Each row is a point on a tangle of strands that fork and nearly touch. The rows are in no order.
(in the rows, 128 means zero)
Points whose rows are less than 118 apart are linked; no others are. Some points are linked to none.
Z_439: [124 186 109 128 105  73 111 139 139 160  97 160 141 121 139 119  88 103
 135  68  83 138 162 123 121  98  76 161 132]
Z_734: [101 108  71 105 167 107  99 127 141 135  85 183 132 150 113  63  96 138
 169 144 174 101 115 141  92 136 130 185 128]
Z_465: [121 108 172 153 204 123 113 120 147 116 136 107  97 163 141 178  86 140
 129 138 176 123 132  75 121 115 132  93 112]
Z_965: [129 147  93  96 125  91 104 132  81 125 138 149 161 120 128  68 164 139
 114 135 132 135  77 137 150 137 140 133 155]
Z_25: [151  81 181  91 181 156 135  88 170 115 146 107  82 205 147 123  97 165
 140 146 178  81 134 119 125 157 113 176 159]
Z_821: [100 133 161 132 155 145  91 191 169 148 102 127 117 136 116 184 121 112
 107 130 183 116 139 129  59  81  96  91  83]
Z_505: [126 102 164 121 124 186 149 129 103 135 162  94 119 123 115 161 204 152
 100 168 159 121  93 135 144 161 156  76 117]
Z_415: [113 177 136 131  53  91 153 148  94 128  85 138  97  93 142 177 155 100
 108 128 108 114 172 128 169 120 120 119  85]
Z_444: [184 136 123 105 126 103  69 162 165 100 139  98 167 123 123  64  89  85
  99  91  97 150 131 155 102  88 101 169 174]
Z_972: [132 116  74 101 101 110 117 148  69  89 136 148 143 109 113  76 171 114
 106 158 137 133  78 155 168 134 166 163 151]
Z_559: [164 147 155 142 129 132  87 181 149 178 135 100 183 120 142 163 118  59
  86  60 122 147 102 114  79  88  61  99 149]
Z_82: [113 130  85 146 142 128 119 116 171 124  95 140 120 106 119  78  95 148
 180 133 138 128 160 129  79 154 148 135 116]
Z_884: [160 159 146 148 142  96 146  73 125  99 171  88 119 110 163 123 107 161
 147 107  80 158 148  98 163 132 131  86 162]
Z_293: [122  86 119 170 169 142 149  93 135  90 162 100 123 135 131 147  97 147
 152 141 126 146 123  97 152 123 170 103 130]
Z_118: [ 81 147 146 138 109 132 163 136  89 158  94 154 104 104 114 207 186 138
 122 167 150 108 134 127 151 121 134  78  57]
Z_525: [160 137 108 110 127 113  83 158 156 146 130 136 191 129 111  77  96  84
 103  76  81 148 114 158  99  85  93 185 175]
Z_934: [126  76 140 117 164 166 118 129 148 123 153 121 134 172 115 129 121 135
 119 136 160 118  99 134 108 133 141 144 133]
Z_424: [136 127 137 123 116 126 160  93 158 140 135 145 103 179 124 154  68 125
 146  89  85 121 169 134 125 112  90 189 137]
Z_138: [134 161 129 162 116 103 157  92 108 128 140 107 144  78 154 134 148 157
 140 114  71 162 144  95 161 150 145  65 133]
Z_891: [111 155 134  96 159 101  81 161 163 168  83 159 130 163 125 120  94 118
 125  98 153 105 135 118  70 113  84 156 111]
Z_918: [136  76 196 112 133 184 157  92 168 114 167  88  79 191 139 160 108 152
 129 141 157  91 166 135 140 148 127 158 133]
Z_858: [114 134  77 150 104 104 161 110  62 109 121 153 139  74 116 119 174 141
 137 157 107 145  99 125 178 157 181 101 117]
Z_161: [102 123 111 113  68 186 159 138 111 157 100 171 123  94  80 135 189 123
 126 157 121 117 130 169 129 179 149 143  94]
Z_151: [110 134 165 127 118 165 117 187 139 164 113 131 128 120 107 193 167 103
  97 139 158 117 127 145  92  96  97  90  85]
Z_509: [121 113  97 123 105 162 169  82 132 144 139 172 135 130 107  97 116 157
 156 125  72 140 136 159 140 149 130 179 142]
Z_477: [177 115 161  98 194 145 111  88 148 131 178  79 125 162 138  81 117 178
 135 129 147 130 105 122 111 172 122 122 178]
Z_76: [115 154  98 163 117  93 156  97  77 132 124 128 149  69 135 124 179 165
 143 138  98 160 115  96 159 163 172  52 122]
Z_326: [172 125 120 142  73 137 140 141  91  98 162 109 167  73 109 139 175  94
  87 127  69 161  95 137 183 138 151 115 144]
Z_982: [ 99 109  60 119 100 169 132 136 129 153 110 181 149 106  82  63 150 140
 155 156 144 129 115 170  88 177 156 165 124]
Z_363: [174 107 184 106 200 146 119  86 160 116 159  81  82 188 154 114 101 175
 136 138 177 106 127  99 123 168 116 126 162]
Z_698: [111 124 180 120 196 105 112 135 119 162 123 160 112 206 140 197  95 121
 110 109 169 101  97  90 121 100  94 137 120]
Z_668: [133 140  83 109 104 107 100 155 142 142 110 168 178 104 102  71 111  96
 119  96  81 149 125 160 109 106 108 191 150]
Z_110: [104 124  81 129 143 110 156  83 154 147  94 193 126 141 110 115  53 143
 186 112  97 122 157 130 106 127 110 192 116]
Z_835: [140 165 138 148  48 130 165 136 105 147 111 121 123  86 133 180 159  90
 104 109  75 133 165 129 159 136 117 115 109]
Z_88: [ 86 115  74 119 155  93  96 153 122 111  78 169 129 137 126  86 109 115
 151 150 175 109 111 127 112 112 146 163 111]
Z_637: [124 139  93 115  92 113 112 151 139 110 101 149 137 107 121  81 112 103
 133 125 109 136 152 150 118 112 133 180 126]
Z_541: [129 126 121 127  97 128  99 172 147  69 101  88  96  97 144  84 140 108
 128 161 164 118 169 148 109 124 161 126 112]
Z_688: [104  98  62  99 140 144 118 120 148 148 108 184 150 144  92  48 108 142
 165 145 158 114 111 165  83 153 137 196 140]
Z_756: [118 113 169 129 221 106 113 114 131 141 118 148  95 191 141 172  88 153
 136 134 187 107 100  75 123 124 114 120 118]
Z_489: [151 142 140 137 107 149 122 134 139 101 136  58 113  88 148  85 172 150
 136 153 142 140 160 130 104 174 167  73 139]
Z_381: [142 113 149 132 156 136 168  66 153 129 157 113  99 167 137 152  80 158
 152 108  97 129 157 109 147 136 115 147 144]
Z_421: [ 91 127 113 128  84 146 159 141 101 152  95 169 121  99 101 161 180 126
 128 153 123 115 128 139 143 147 147 122  76]
Z_765: [200 150 133 121 145  88  74 128 171  91 149  87 157 108 136  60  78 111
 120  95  92 160 143 137 100 102 104 130 182]
Z_478: [128 139  69 118  82 106 146 132  70  87 108 146 126  76 116  84 175 118
 129 169 120 132 118 152 166 156 181 145 131]
Z_571: [125 145 169 101 155 102 125 115 133 183 118 154 102 203 147 171  86 124
 127  88 141  98 135 109 125 114  67 170 135]
Z_582: [137 151 112 130 120  92 161  99  70 153 160 156 170 129 139 153 126 125
 110  84  56 149  81 121 200 109 101 136 153]
Z_234: [128 142 148 130 121 159 100 207 141 162 114 125 168  97 102 177 172  85
  82 124 140 142 101 142  88  90  93  81 106]
Z_281: [106  89 149 156 120 172 160 116  96 108 143  93  96 106 115 182 181 140
 117 196 174 111 114 128 161 132 177  69  87]
Z_15: [ 74  80 105 171 150 153 139 132 120 115 106 149 122 120 107 158 132 139
 154 176 180 114 112 120 122 115 170  98  77]
Z_249: [112  96 134 117 166 121 141 127  74 142 162 161 170 189 122 178 127 115
  93 107 116 126  50 119 177  95 119 154 145]
Z_169: [129 150 151 128 139 108  94 150 120 126 130 106 136 119 150 133 158 135
 109 125 142 140 114 108 122 124 129  70 128]
Z_129: [128 159 114 143  71  96 149 128 129  75  97 112  86  85 157 109 124 118
 146 141 100 131 208 139 152 126 159 137 114]
Z_897: [157 183 133 142  86 101 125 136 157 151 124 121 137 122 144 136  84  90
 129  58  73 144 171 129 114  99  67 144 145]
Z_738: [167 173 154 150 101 115 109 155 149 173 137  97 156 120 157 155 108  72
 106  51  93 148 137 113 101 101  53 112 151]
Z_524: [187 152 130 142 152  96 132  70 149  85 161  80 114 102 152  74  84 163
 163 121  80 159 152 115 127 135 125 102 176]
Z_864: [ 89 155 162 137 123 125 151 129  91 173 114 146 111 137 143 212 169 138
 113 132 140 107 128 105 157 115 110  80  82]
Z_342: [106 119 110 126 149 103 157 106  71 161 150 184 172 166 124 169 121 127
 114  94  88 138  65 110 188 101 112 152 138]
Z_102: [141 148 139 126 127 125  95 149 127 118 136  79 139  94 140  95 176 145
 118 137 145 148 128 120 101 157 148  65 141]
Z_34: [204 155 138 124 160 104  94 107 188 100 144  75 125 103 134  59  68 148
 144 101  95 158 158 119  90 135 102 110 176]
Z_842: [124 170  89 126  79  86 133 125 133  96  90 144 110  84 147  69 120 124
 155 129  89 139 189 147 129 127 141 165 129]
Z_437: [ 93  77 128 131 165 158 122 139 133 123 129 145 125 156 109 147 132 135
 135 157 180 114 101 126 108 120 148 125 104]
Z_481: [137 146 122 103 145  87  83 147 112 112 138 126 149 134 148  88 136 123
 108 118 138 136  94 116 135 112 127 123 147]
Z_380: [115 153  89 121 138  77 133 100 136 159  97 191 142 141 115 113  63 124
 158  84  77 134 151 126 122 103  90 190 126]
Z_312: [154 141 131 160  72 150 167 122 102 138 146 118 159  75 109 173 159 102
 105 105  52 157 123 124 178 142 128 105 130]
Z_482: [121  91 148 109 170 131 120 135 109 133 160 140 154 187 124 146 116 124
 103 114 134 123  74 123 145 103 126 157 146]
Z_729: [151  62 166  94 133 201 154  94 125 120 199 102 125 187 122 114 154 158
 113 146 138 117  87 163 160 161 140 167 171]
Z_726: [136 128 112 116  88 149 162  93 154 127 130 150 117 136 120 107  89 133
 152 106  61 139 174 165 131 124 113 195 145]
Z_62: [141  82 170 108 128 189 146 123 107 124 192  88 121 160 122 144 185 144
  94 156 153 117  87 143 162 156 151 118 141]
Z_145: [103 153 166 162 134 100 140 112 103 153 137 124 116 135 152 212 133 131
 112 117 132 127 129  74 167 105 117  65 100]
Z_914: [102 104  99 156  87 160 134 156 150  83  95 119  97  91 123 109 135 116
 149 173 161 110 168 155 112 138 175 136  90]
Z_782: [113 144 181 167 170 104 113 123 138 134 129 103  93 141 155 210 108 140
 118 125 161 128 149  66 130 101 124  60  97]
Z_654: [163  99 143  84 157 150 129  91 129 109 189 103 125 179 133  76 125 157
 130 133 131 121 101 153 144 145 130 174 183]
Z_805: [154 108 172 131 131 163 172  61 154 106 177  79  84 163 151 147  93 160
 148 126 113 120 173 118 157 144 134 133 146]
Z_933: [108 108  74 181 103 161 150 138 124  94 107 108 112  86 121  94 149 143
 177 189 169 121 151 140 114 166 196  90 112]
Z_74: [117 173 121 121  73  68 140 140  89  89  93 135  99  96 160 129 153 111
 113 141 115 117 166 128 176 120 145 123 106]
Z_54: [112 136 142 118 144 133  83 180 194 152  87 131 113 142 115 147  93 107
 123 111 164 110 164 124  44 109  98 122  91]
Z_757: [149 129 141 133  99 138 109 149 133  53 129  51  84  97 159  81 159 127
 123 176 176 114 163 145 117 144 177  95 135]
Z_361: [104 118  84 100  71 176 156 123 105 147 103 179 121 103  92  85 183 138
 150 174 142 109 127 176 123 190 158 172 120]
Z_179: [ 88  82 113 190 139 162 167 106 100 109 133 115 115  99 112 177 158 145
 148 187 167 127 114 103 159 131 192  62  82]
Z_672: [ 98 109  94 118 130 154  88 185 156 132  99 149 152 104  91  91 149 112
 126 154 169 138 112 153  56 126 145 126 106]
Z_84: [153 135 146 153 123 120 155 103 106 140 178 107 158 138 146 174 111 118
 106  80  67 156 107 106 173 110 101 113 157]
Z_19: [153 140 141 140 125 142  91 199 139 169 129 111 204 100 130 167 159  68
  82  87 123 157  82 115  86  89  77  71 136]
Z_536: [118 155 159  91 141 125 107 131 147 171 110 133 116 169 146 128 119 142
 130 101 144 102 143 122 104 142  85 142 122]
Z_316: [ 83  88 117 121 169 119  99 161 120  98  96 158 109 163 126 118 119 125
 139 175 206  94  98 139 119 103 141 150 102]

A fork is a point with three links, a tip a point with one. Leave the first point through the second and follow the links. Name the first fork or tip that comes.
Z_179 / Z_281: Z_509
Z_884 / Z_524: Z_326
Z_465 / Z_782: Z_437
Z_478 / Z_972: Z_933

Name the points in between on the shortest way along the links from the first point to the second, in order.
Z_765 / Z_415: Z_444, Z_525, Z_668, Z_637, Z_842, Z_129, Z_74
Z_424 / Z_688: Z_381, Z_805, Z_918, Z_25, Z_363, Z_477, Z_654, Z_729, Z_62, Z_505, Z_281, Z_179, Z_15, Z_437, Z_316, Z_88, Z_734
Z_342 / Z_118: Z_249, Z_482, Z_934, Z_437, Z_316, Z_88, Z_734, Z_688, Z_982, Z_361, Z_161, Z_421
Z_110 / Z_571: Z_380, Z_439, Z_897, Z_738, Z_559, Z_19, Z_234, Z_151, Z_821, Z_54, Z_891, Z_536
